Each row is a point on a tangle of strands that fork, close into loops and nearly touch. The rows are in no order.
In the rows, 100 means zero.
Points whose rows are less than 48.1 apart are linked; no others are. Some points are linked to none.
q_491: [110 113 107 118 111 96 112 85 98 91 94 96 111 91 124 91 104 85 111 111 104 104 81 98 95 116 110]
q_528: [79 104 101 97 100 102 79 96 109 94 112 96 103 110 111 102 97 110 110 93 111 88 114 87 106 109 99]
q_278: [93 110 116 96 92 99 60 100 96 102 113 98 117 105 120 112 98 103 85 118 104 98 110 125 93 111 115]
q_671: [67 101 106 82 90 110 60 104 110 108 109 110 118 105 105 122 94 119 96 103 104 93 129 114 105 106 107]
q_289: [61 101 110 86 86 113 58 116 108 116 106 106 119 108 110 104 89 112 104 111 110 97 119 104 117 107 100]
q_178: [102 113 89 102 51 143 101 102 127 123 97 114 96 91 101 117 103 134 100 95 120 76 114 91 153 104 102]
q_465: [108 99 122 105 110 86 84 120 77 102 86 84 124 95 121 81 89 65 98 134 95 123 83 133 77 106 103]
q_736: [108 87 110 101 132 101 114 94 82 91 92 89 104 83 117 104 87 56 94 102 89 118 93 128 70 106 83]
q_103: [110 94 117 102 122 92 102 107 80 95 87 87 115 86 124 87 88 55 96 122 93 123 87 136 72 109 95]
q_840: [90 78 93 69 91 94 92 95 85 92 133 106 95 102 76 133 104 109 71 92 63 95 135 135 79 97 96]
q_888: [96 80 96 96 116 95 103 91 84 82 128 94 94 99 88 117 107 92 81 80 82 95 118 118 71 96 82]
q_625: [93 75 92 72 92 92 110 93 86 89 140 107 85 101 71 122 111 108 65 85 56 96 130 126 75 89 88]
q_551: [89 84 92 86 98 85 116 86 89 80 134 103 81 93 66 122 113 123 73 78 54 93 131 116 76 81 89]
q_158: [113 108 107 113 134 92 136 69 99 87 63 111 100 65 122 97 74 71 116 103 99 118 80 107 89 107 102]
q_114: [102 84 97 105 118 83 116 80 88 78 123 98 83 90 87 120 113 107 92 71 79 88 113 109 73 88 89]
q_265: [68 67 84 47 80 115 87 129 78 107 137 117 101 119 71 133 88 88 75 87 90 113 138 120 80 68 91]
q_564: [94 110 103 95 52 141 81 119 134 136 89 128 110 94 111 114 108 125 84 124 113 85 114 107 141 112 110]
q_679: [69 91 99 93 107 105 76 105 102 92 113 96 100 112 97 111 93 109 100 82 106 92 131 93 95 98 87]
q_170: [84 108 92 103 72 124 86 127 125 129 95 97 104 110 104 70 95 113 116 113 118 91 101 74 142 111 85]
q_23: [87 103 106 98 64 118 63 135 121 149 87 101 118 109 96 71 98 112 107 135 111 103 86 98 144 105 91]
q_142: [114 96 107 116 130 88 126 57 86 88 101 103 94 68 101 128 104 99 89 77 81 100 84 118 77 98 96]
q_34: [96 81 90 104 132 86 118 98 98 76 110 96 63 110 77 113 109 97 93 56 99 98 123 82 73 74 77]
q_404: [127 102 97 104 88 92 109 113 114 108 73 91 111 111 102 49 98 89 120 135 102 115 67 90 117 122 103]
q_363: [78 106 94 92 86 90 105 75 110 94 111 118 90 97 76 131 110 155 106 71 92 74 114 86 115 95 115]
q_11: [136 110 110 107 98 86 101 113 104 115 62 108 112 103 113 57 102 81 95 149 103 125 56 108 96 123 115]
q_31: [79 107 96 91 83 103 90 81 116 101 111 119 97 100 92 130 104 145 101 82 98 78 117 94 117 105 113]
q_754: [73 103 105 94 70 127 68 134 124 139 92 109 118 105 101 79 101 114 110 122 114 93 103 92 146 105 85]
q_409: [115 101 108 114 119 78 122 58 86 82 109 107 95 72 89 129 119 115 93 77 81 89 86 114 79 93 109]
q_760: [82 72 86 71 107 110 91 128 78 94 136 100 94 120 84 113 99 74 83 78 98 104 129 108 73 77 78]
q_674: [124 119 107 107 64 110 73 124 119 133 96 96 105 108 109 73 108 107 83 141 111 108 79 99 124 115 110]
q_49: [99 91 98 112 129 87 124 76 90 76 104 97 84 92 90 118 106 104 106 68 93 89 100 92 80 91 91]
q_291: [102 83 94 105 147 97 133 87 93 77 87 93 82 90 101 106 88 67 101 79 91 107 107 97 72 89 77]
q_86: [108 113 103 116 107 98 108 80 101 89 104 96 103 96 117 101 104 101 114 96 108 93 90 91 97 113 108]
q_133: [77 96 93 103 105 76 113 84 98 79 112 105 70 103 67 120 109 143 103 58 88 81 122 80 96 77 99]
q_321: [95 112 99 107 99 105 95 96 106 95 105 93 106 106 114 91 100 105 115 103 113 88 102 82 111 112 106]
q_405: [80 111 87 102 94 112 111 98 112 95 98 95 80 118 100 99 100 120 122 74 129 75 107 54 125 92 100]
q_255: [98 83 100 106 133 101 114 96 86 81 103 88 94 97 103 107 94 72 99 82 92 100 108 104 74 100 79]
q_250: [134 126 97 118 64 122 95 112 117 118 103 99 97 99 117 90 109 114 83 122 116 98 91 91 130 115 115]
q_63: [66 102 104 94 90 108 63 129 110 116 100 96 115 113 103 82 87 105 118 110 115 101 108 91 121 104 92]
q_66: [90 73 86 76 116 102 102 118 87 90 132 98 78 118 79 111 105 81 81 65 93 105 131 99 72 78 76]
q_583: [119 107 117 104 88 83 64 125 94 131 80 89 123 120 104 61 100 91 95 150 103 130 64 112 99 109 117]
q_833: [96 101 104 98 73 105 57 129 113 144 88 89 118 122 92 61 94 102 111 137 108 113 78 95 131 106 95]
q_196: [77 73 80 58 91 115 87 130 73 102 143 104 101 122 84 121 92 76 78 86 100 112 125 115 76 66 83]
q_407: [82 86 102 100 85 83 48 135 92 131 82 76 128 124 86 60 79 95 126 131 106 124 78 101 110 86 97]
q_33: [100 74 88 95 135 95 127 100 89 83 112 96 68 111 79 113 111 74 86 62 92 105 116 88 69 76 72]
q_677: [87 96 94 108 109 69 127 81 91 70 119 104 71 89 62 118 117 140 95 60 73 86 119 92 86 66 96]
q_955: [135 110 109 107 84 89 83 120 102 126 77 96 114 117 102 58 104 91 93 152 105 127 57 103 103 119 115]
q_128: [145 101 91 106 85 93 131 110 115 102 50 103 105 102 95 45 92 85 126 135 101 115 64 92 119 121 101]
q_434: [106 96 101 108 137 96 139 77 99 78 61 106 94 70 114 98 70 66 116 97 95 113 88 103 86 100 87]
q_961: [82 105 93 107 108 103 99 111 111 92 97 89 97 117 109 76 94 98 124 97 119 92 106 66 110 106 92]
q_276: [92 115 106 86 72 115 72 91 122 116 103 125 114 98 113 134 108 131 75 120 102 89 116 113 112 115 136]
q_856: [118 113 103 115 110 97 127 90 106 93 71 101 107 87 120 74 94 81 123 120 104 110 72 89 101 116 106]
q_892: [113 112 104 114 125 91 144 64 84 79 87 102 90 84 83 122 111 103 126 64 104 85 73 79 111 81 118]
q_439: [98 70 82 82 131 101 115 117 91 88 120 94 77 116 86 107 109 63 83 69 98 113 120 92 67 75 75]
q_895: [94 107 97 100 78 107 83 121 121 127 93 85 109 115 100 61 95 105 116 124 112 103 86 84 134 115 93]
q_413: [77 92 93 97 109 77 110 97 104 80 113 104 63 109 67 116 110 135 95 52 96 87 133 79 86 70 92]
q_959: [117 126 106 106 69 113 75 111 115 122 103 106 103 102 122 89 109 112 73 138 114 104 89 98 117 116 123]
q_548: [85 112 93 95 77 117 94 85 120 108 110 114 98 102 99 120 105 134 104 88 112 75 111 84 131 108 110]
q_488: [103 105 95 108 107 93 105 107 111 96 87 84 109 108 113 63 94 86 126 119 108 103 85 81 110 118 98]
q_161: [101 99 120 104 98 84 70 125 80 109 99 78 126 107 114 77 88 75 105 135 100 123 86 130 82 101 104]
q_710: [101 85 96 109 147 99 135 83 95 74 72 96 90 80 110 103 76 64 109 86 94 115 98 96 80 94 81]
q_994: [100 105 98 115 122 89 130 68 89 78 100 97 93 95 94 115 109 113 119 67 105 83 91 81 98 92 108]
q_636: [98 76 97 85 118 111 104 118 72 90 122 86 105 108 100 106 95 59 88 95 94 110 111 118 69 91 78]
q_162: [91 91 94 110 136 92 116 100 100 72 83 86 93 103 114 88 90 78 120 89 106 102 105 81 85 99 87]
q_271: [121 114 112 117 126 95 124 70 94 93 72 115 102 65 126 103 88 75 100 109 100 117 72 110 83 114 113]
q_18: [106 103 119 102 88 84 59 127 87 124 89 81 128 118 105 70 90 87 104 145 100 126 71 121 93 100 108]
q_43: [112 104 104 118 133 92 134 63 88 80 80 103 94 73 109 113 93 87 116 78 97 100 81 96 88 97 100]
q_717: [79 74 90 54 88 106 84 112 83 101 134 109 101 115 74 131 93 100 72 89 74 102 136 131 81 85 93]
q_755: [68 81 97 79 101 105 73 112 95 96 120 104 100 111 85 124 90 108 88 81 94 96 141 111 84 94 86]
q_233: [66 101 96 99 103 102 76 125 114 109 95 87 104 120 104 74 91 100 122 104 119 95 110 73 116 102 89]
q_905: [74 102 92 93 95 87 112 77 107 87 110 111 79 104 72 123 110 150 113 59 98 76 115 75 113 80 110]
q_238: [110 93 106 108 133 101 117 79 86 85 97 94 100 82 115 112 96 74 98 90 91 103 92 116 75 109 90]
q_908: [86 95 96 101 99 73 121 81 91 75 126 104 78 83 63 120 118 139 86 71 59 86 125 107 85 73 95]
q_854: [99 116 89 98 65 130 100 89 121 117 107 119 98 97 102 123 109 133 98 93 117 76 109 89 141 108 112]
q_753: [98 115 94 106 50 142 91 118 132 131 91 114 100 93 106 105 105 126 97 114 119 81 112 97 151 111 96]
q_403: [116 107 113 115 128 93 112 71 91 90 88 103 103 75 124 112 97 82 90 100 97 107 82 119 74 110 107]
q_285: [129 121 103 113 104 88 124 59 87 93 111 114 100 78 96 130 127 124 102 75 99 86 73 93 106 90 135]
q_538: [104 75 100 90 127 110 116 110 75 91 105 89 103 93 109 97 86 42 93 102 90 118 98 122 70 96 77]
q_118: [135 111 95 112 97 96 141 97 110 96 58 102 105 90 110 60 93 82 129 123 105 110 66 89 116 112 106]
q_542: [69 89 105 79 94 103 67 100 103 99 114 110 110 107 93 129 91 117 88 93 93 92 138 120 92 102 101]
q_723: [130 122 98 114 97 102 128 71 90 94 104 107 102 86 100 118 122 111 113 82 112 85 76 86 118 98 132]
q_861: [89 114 113 85 79 106 55 98 106 112 107 113 117 102 118 124 103 115 75 127 104 96 116 121 102 110 129]
q_14: [91 98 94 104 113 93 102 116 110 90 86 81 102 117 108 65 88 89 132 111 113 100 97 71 110 104 93]
q_435: [91 116 105 90 62 127 70 106 126 129 98 128 113 99 117 119 110 124 77 128 107 92 116 108 128 113 124]
q_530: [124 105 120 108 106 79 91 112 92 108 66 99 119 100 119 64 93 73 103 143 95 126 67 116 85 120 111]
q_634: [83 88 90 97 120 78 106 100 106 82 107 98 62 117 76 115 108 117 96 51 105 92 135 76 80 72 78]
q_139: [89 112 117 97 87 100 59 118 104 117 106 91 122 109 120 83 97 99 101 132 109 105 99 114 109 108 109]
q_650: [147 116 97 119 61 113 88 128 120 130 85 89 95 106 103 66 104 108 87 138 111 112 77 96 130 120 105]
q_843: [121 110 106 116 115 81 120 57 88 86 109 111 98 78 92 127 122 125 97 79 87 88 81 102 95 90 124]
q_721: [154 127 93 131 60 118 108 118 112 117 90 90 92 92 111 80 102 109 84 125 116 105 84 94 128 112 113]
q_470: [120 111 103 111 89 95 99 111 111 113 85 90 114 108 113 60 100 91 111 131 104 111 75 91 113 122 103]
q_342: [97 78 97 87 115 105 96 102 77 86 127 90 101 108 99 112 101 78 85 88 91 101 118 121 71 95 82]
q_481: [147 124 92 123 83 110 139 96 105 100 79 99 97 85 114 81 104 91 116 111 115 105 71 88 123 111 118]
q_836: [131 122 99 111 108 106 146 68 86 90 91 104 96 87 96 115 114 103 123 72 110 85 64 83 122 89 129]

A piece is all that can be reached along the links. How many separate loops has the piece of each point below (a circle has one, a figure eight two, a Y none), and how many tips (points with one link)?
q_158 | loops 1, tips 2
q_118 | loops 2, tips 0
q_721 | loops 1, tips 0
q_548 | loops 1, tips 1

A fork is a point with three links, a tip a point with one. Leave the first point through the second and follow the links. Name the first fork or tip that comes.
q_255; q_291 | q_238
q_892; q_994 | q_736
q_636; q_342 | q_142
q_161; q_18 | q_530
q_276; q_435 | q_133
q_905; q_363 | q_278
q_63; q_289 | q_321
q_491; q_856 | q_961

Name the points in between on the shortest way along the links from the first point to the second, in order.
q_178; q_677 | q_854 > q_548 > q_31 > q_363 > q_905 > q_133
q_717; q_133 | q_840 > q_625 > q_551 > q_908 > q_677
q_114; q_238 | q_888 > q_342 > q_636 > q_538 > q_736
q_470; q_63 | q_488 > q_14 > q_961 > q_233
q_439; q_840 | q_66 > q_760 > q_196 > q_265 > q_717
